Each row is a point on a tangle of strands that fork, close into loops and nearly touch. The rows are in no order.
Two points are linked if the straight distance between their rows is under 67.4. Some points are linked to none.
Q_242: [  3  20  36 -27 -14  12 -26  16   6 -24   7 -24 -21   5  -9  35  26  35
  12  45]
Q_697: [ -5  -9  52 -27  18 -29   5   9  12 -23 -12  -5   3   7  -7  -9  -1  25
  34  11]
Q_313: [  7   1  20 -37  13  -2  22   7  13 -12  -2 -26  26 -17  -6  -6 -21   2
  15  -9]
Q_813: [ 33 -17 -40 -23 -29  13  14   0  26   1 -16  15 -17  20  31 -21 -25 -21
 -37 -12]
Q_591: [ 11   7 -15 -18   3   9   0   7   0  -5  25  13 -38  25  21  11  18 -19
 -12  -3]
Q_695: [  0  25  49 -25   7   3 -20  38   6 -34  10 -31 -21  21 -29  31  19  12
  37  40]
Q_274: [  8 -39  15 -39   7  -3  13   6  -1   5  10   6  28 -27 -12 -22 -33 -22
 -23  10]
Q_926: [  3 -16  -7  74  15 -17   9 -18 -23   0  13  14   4 -26  -4  -2  -4   1
   2 -36]
Q_359: [ 33 -31 -40  17 -26  24   0   1  21  20  -1   8  -4 -19  12 -24 -31 -22
 -57 -20]
Q_424: [ 14   4 -18 -25   6  27 -43 -13 -32  45   3   8 -29   9   9   0  -3 -48
  -4  11]
Q_76: [-10  21  40 -29  22   0  -1  28 -10 -31   7 -19  -9  33 -28  12  17  -1
  41   8]
Q_257: [  1   9 -36  26  -5  19 -12 -11   2  31  -5  -4 -16   0  29  21  14  -4
 -23  -6]
Q_4: [-20  -1  -2  -9 -12   2  -1   4  22  14   7  -7  30 -13  21 -17  -4   7
  -3  -2]
Q_649: [-47  27  14  37   7 -14  -1   4 -37 -22 -11  -4   8  22 -26  17  31  11
  56  16]
Q_9: [ 32 -43 -55 -31 -18  19  -2   8   4   0  -4   1   2 -15  23 -21 -53 -44
 -30 -24]
Q_577: [ 42 -17 -49 -11   4  50  -5  -9 -24  20  -7   2  -9 -15  18  -7 -24 -45
 -47 -15]
Q_119: [-11  -5  19  -4  25 -25  26  -6 -11   3 -14 -14  -1   6 -13  28  -7 -14
   2  -3]
Q_79: [ 36 -11 -35  -3  12  29   2  -7 -16  35   7  -4  16 -22  -4 -27 -35 -52
 -45  -4]
Q_134: [-25  20  10 -17   9  13   8  21 -19  -8   9 -14  -7   7   3  19  32 -11
   0  28]
Q_942: [ 32  -6 -12 -52   6   3   9  11  27   1  19  16 -23  29  19  -7  -1 -13
 -18  11]
Q_896: [ -4   1  24   3   5   6   4  -3 -16  11  18  18   8   1 -12 -32   0 -23
  -3 -22]
Q_294: [ 18 -23 -19  23  14   7  18  -5 -19  20  -1  -7  18 -34  -4 -25 -33 -46
 -35 -26]
Q_193: [ 40 -24  28 -48   7 -20   0  23  38   0  18  25  17   6  -3 -73 -26  -1
   0  14]
Q_128: [  0  31  14   9  -2  -6   1 -22  15   1 -14 -23   9   4 -24  40   4  39
  14  19]
Q_948: [  7  11  10   0  -8  28  -1 -20 -18  19  -6 -12  -4 -22  -2   7   1  -4
 -30  -2]
Q_431: [-24   7  -4  60  16 -38  21  -8 -11  10  -8  26  11  24 -16  -3  12   8
  13  -7]
Q_959: [-17   8  37   3  13 -32   9   5  15 -27  -3  12  12  21 -21 -12  13  48
  43   8]
Q_236: [  8  -7   9 -53   4  -2 -30  -6  14  37   7  13  -2  15   1 -14 -12  -9
  -3  25]
Q_53: [  7  44  -4  58 -11  -2 -14 -12 -40 -35  -4   0 -41   7 -27  54  23  20
  30  15]
Q_932: [ 16 -27 -32 -20 -17  12  12   0  13  -4 -14 -21  14 -22  25 -10 -42 -23
 -21 -28]
Q_233: [ -8 -20  15  34   6 -14   7 -20  -6  12  10   4  12 -29 -17   0 -16   6
  -9 -29]
Q_842: [-16  16   9  -6   0 -12  13  13 -20 -45  -2 -19   5 -10  -8  39  22  33
  34  11]
Q_62: [-10  34  -5  34   6  -6   2 -21 -20 -18   8   6   5  -9 -26  31  15  33
  36  -7]
Q_729: [-32  25  37  25  12  -4 -23 -13 -20  19 -13   7  -6  40 -33   1  17   3
  41  -4]
Q_393: [ -3  13  -5 -31 -28  38   5   1  13   4 -10  -9  10  -5  18  -5  16   8
 -32  24]
Q_960: [ 22 -25 -41   1 -31  59   2  -2  26   9 -30   2  -7 -20  20  -3 -18   2
 -58 -22]
Q_513: [-22  23   4  11  12  -7  11  23 -17 -25  15   3 -18  29  -3  29  41  -3
  16  17]
Q_868: [  9  -4  16 -30 -22   0  -4   2  19 -21   5  14 -26  -3  14  22  19  35
 -11  13]
Q_52: [ 27 -33   2 -47  -3  -7 -22   5  43  33  16  27   7   0   6 -30 -19   1
 -19  25]
Q_963: [ 10   1  -9  46  16  -5  10 -24 -23  25 -14  -4   1  -8   8 -18 -13 -36
 -23 -24]
Q_775: [  0  27  16   9  -7   3  -2 -15  -9   3  -6 -15 -16   0  -2  35   7   8
  -3   3]
Q_153: [ -7  24  32  15  21 -17  -2  -1   5 -21  -7  -3   5  29 -66  27  16  48
  59  19]
Q_176: [-34  25  30  19   0 -10 -33   2 -26  -1 -15 -18 -23  32 -14  25   9 -11
  43   1]
Q_560: [ -8  21 -23  33  -8 -14  35   0  15  -4   4   5  16  13   6   2  20   6
 -17   3]
Q_803: [ -6 -31   6 -21 -12  -1  14  -5  -2 -10  -7  -9   4 -38  11  12  -6  12
 -30   1]
Q_944: [ -7  18  29  -8 -13 -16 -14   6   5 -27  -1  -3 -10   1 -20  36  27  58
  28  52]
Q_259: [ 14   5   5 -22 -20  -8  -2   0  50  11  -6   2   3  15  25 -17   7  36
  -8  21]
Q_544: [ -8  -8 -11  14  11 -12  -3 -15   5  36  -9   0   9   7  14 -13 -20 -30
  -7 -17]
Q_323: [  9   5  11  -5 -13 -16  17   1  16 -36   7  10 -15   1 -12  31  18  49
   3  23]
Q_834: [ 48 -33 -66  -8 -18  49 -23   1 -13  17 -12   7  -5 -21  19 -33 -38 -44
 -38 -34]
Q_527: [-16  15  -1  29  26 -20  22  -2  12  22   3  12  12  28 -11  -3   9 -11
  -1  -2]
Q_851: [  3 -22  15 -59 -17   9 -20  12  20 -10   3   3 -14  -7  24  -3   7  24
  -6  29]
Q_32: [-10  19  -4 -11 -25   7   1  -2  25  -1  -9 -12  16   0  27   2  18  35
  -1  15]
Q_922: [  8 -39 -29  22 -39  17 -17  -2  39  28   6  12   3 -29  15 -13 -26  10
 -39 -22]
Q_166: [ -4  11   2 -16  19  12 -30 -14 -27  32   0  -7 -10   8  -5  -8  -6 -45
  16 -10]
Q_737: [ -9  10 -23  87  12 -29  13 -27 -26  -4  -4  24   3  -9  -9   2  11  22
  11 -11]
Q_273: [-20 -12 -20  11 -20   4  12 -10 -11 -12 -18 -12   7 -38  23  25   6  22
 -20  -3]
Q_331: [-17  -8 -18 -15  -1  -5   4  18  16  13   2  -6  43  -2  23 -49 -21 -32
  -1  -5]
Q_222: [  2  23  23 -26  31   5  15  16  -7  -8   9  -3  -5  43 -25 -14   7 -27
  23  -1]
Q_292: [ 42 -31 -21 -59 -18   2  -1   9  31  -5 -13  22 -19  19  29 -24 -14  -8
 -32  20]
Q_761: [ 20 -10   4 -23 -27   2 -13  -5  46  19  12  29  -1   3   9 -26  -7  20
 -20   0]
Q_47: [-25  21  28  21   1 -29 -15 -10   1  -2 -13  15  -2  30 -17   5  13  31
  54  -6]
Q_16: [-20  -2  13 -47  -3  10 -10  23  -1   0   7  -7  -3  -8  10   3  21  -2
  -1  36]
Q_372: [ 21  25   4  29  31  22 -12 -19 -34  33   2  -3 -36  10  -8  11  17 -35
 -18  -2]
Q_909: [  8  16   1  -3  11  37 -32  -9 -38  29   3  -8 -39  -1  -2  21  20 -39
 -22  21]
Q_395: [-23 -18   9  13  -6 -37   5  -2  10 -21   7   8  25 -25   0  -2 -10  39
  33 -23]
Q_843: [  9  -6 -25 -44 -24  34  -8   9  13   8   4   6  17  -6  31 -35  -1 -11
 -31   9]
Q_573: [ -5  -4  36 -16  37  -5  28  14   3  -4   7   9  22  30 -39 -34  -3  -8
  12 -11]
Q_81: [ 16 -41 -29 -37 -27  16  -5  25  24   2  23  10  17 -24  20 -40 -21 -15
 -33  -1]
Q_88: [-16  -2  18   8   8 -14   6 -16  -8 -14   1  -8  22 -34 -18  17 -10  22
  17 -21]
Q_432: [ -3  -3 -25  49  11  12  12 -12 -29  -3  -6 -22  10 -43  22   7   1  -4
 -13 -28]
Q_290: [ -7  -8   0 -32  15   5 -15   9  20  26  31  19   7   8   3 -25  -2 -20
   2   4]
Q_306: [-17 -34  30 -37  30 -33   3  20  16  -6   3   1  16  -1   0 -23 -11   6
  24   9]
Q_708: [ 15   5   8 -21  -5  -3  27  -4  15 -33   5 -22   7 -10   6  15 -12  23
   0 -17]
Q_769: [-40  36  19  28 -15  -4 -23  11 -23 -17 -17 -24  -5  19 -14  41  23   7
  44  31]
Q_640: [ -2  25   7  24  22   0   2 -12 -13  35   4   8 -13  26 -16  -9  17 -22
 -13   7]
Q_468: [ -7 -32 -29   0 -23  -7  -4  19  32  12  18  11  20  -8  31 -43 -20 -24
 -27  -3]
Q_244: [ 17 -18  -6 -37   6  -6  11   7  26 -12   2 -11  13  -9  10 -18 -37 -16
   4 -31]
Q_558: [ 13 -21 -26  43   9  32 -11 -13 -33  21 -17 -15  -7 -43  38  -8  -6 -19
 -31 -29]
Q_797: [-32 -24   5  18  -7 -24   6   9  -5  -9  12  13  23 -12  17 -28  -9   1
  19 -32]
Q_739: [-10  12 -29  42  -6  -2   3 -16 -16  -6 -10 -10   3 -19  22  21  13  17
   6 -22]
Q_210: [ -2  17   9 -13 -17  -7  22   5   7 -44  -6 -20  17 -19  10  12   7  43
  31  -6]
Q_547: [-29  22   7  63  22  -9   8 -11 -55 -17 -23   4   5  13 -43   8  27  12
  47 -13]
Q_124: [ -5  44   4  33 -14   1  -4   8 -20 -30  16   4 -33  24 -21  32  43  17
  17  21]
Q_87: [-14  39  17  45   5  -8 -26 -11 -19 -21  -1  -6  -4  17 -70  41  22  33
  62  16]
Q_444: [  2   4  -9  -6 -14  -2 -15 -20   7  31 -18  -3 -14  15  24   2  -8 -16
 -12  -7]
Q_260: [  2  30  32   4   8 -22  -6   0  15 -18 -15 -29  -3  18 -38  49   1  36
  48  23]
Q_650: [-26 -24 -28  25 -17 -21  14   8  -1 -17  -4   7   8 -15  37  -6  -8  -4
  -6 -29]
Q_304: [ -1 -27  28 -41  34 -14  11  16   0   9  10   8  26   1 -23 -33 -17 -23
   7   3]
Q_587: [-20  31   7  84  25  -7 -14  -7 -62 -20 -22  -2 -15  27 -60  31  34   7
  51  14]
Q_288: [ 10  -9 -15   5 -15  21   6  -7   5  20  -2   5   8 -19   9  -8  -9 -14
 -48  -2]
Q_524: [  4  10 -25  14  10  -1  -1  -3  20  10  23  -2 -22  13  17  26  17   2
  -7 -13]
Q_478: [ 15   8  -5  24   9 -17  27  -9  -6 -10   6  17 -23  16  13  -6  -3 -23
 -12 -34]
Q_95: [-12 -27 -22 -15 -12  -8   3  16   8 -13  12  17  -6  -9  38 -19  -7 -19
 -11 -11]
Q_445: [ 17 -43   6 -37 -15  -5  11   4  27  -3  -7  -1   7 -29  10 -12 -27   9
 -34  15]

How many points has the smallest loop of links through each point below? Write - if it is on no loop.
Q_695 -> -
Q_393 -> 7
Q_292 -> -
Q_797 -> -

A piece is two or more points that can be reached from each other along the links. Count, over all rows, the pieces, the separate loops (a circle has one, a figure eight two, a Y none), the forks (points with three links) and the tips (points with one).
pieces -> 4
loops -> 1
forks -> 5
tips -> 11

Name the points in between on the shortest way along the links from the first point to the second, in order.
Q_577 / Q_292 -> Q_79 > Q_294 > Q_963 > Q_544 > Q_444 > Q_257 > Q_524 > Q_591 > Q_942
Q_649 / Q_558 -> Q_769 > Q_176 > Q_729 > Q_47 > Q_959 > Q_697 > Q_306 > Q_304 > Q_274 > Q_445 > Q_803 > Q_273 > Q_739 > Q_432
Q_431 / Q_4 -> Q_737 > Q_926 > Q_233 > Q_88 > Q_395 > Q_797 > Q_650 > Q_95 > Q_468 > Q_331
Q_769 / Q_53 -> Q_176 > Q_729 > Q_47 > Q_959 > Q_697 > Q_306 > Q_304 > Q_573 > Q_222 > Q_76 > Q_695 > Q_242 > Q_944 > Q_323 > Q_868 > Q_851 > Q_16 > Q_134 > Q_513 > Q_124
Q_963 / Q_842 -> Q_294 > Q_79 > Q_577 > Q_834 > Q_9 > Q_932 > Q_244 > Q_313 > Q_708 > Q_210
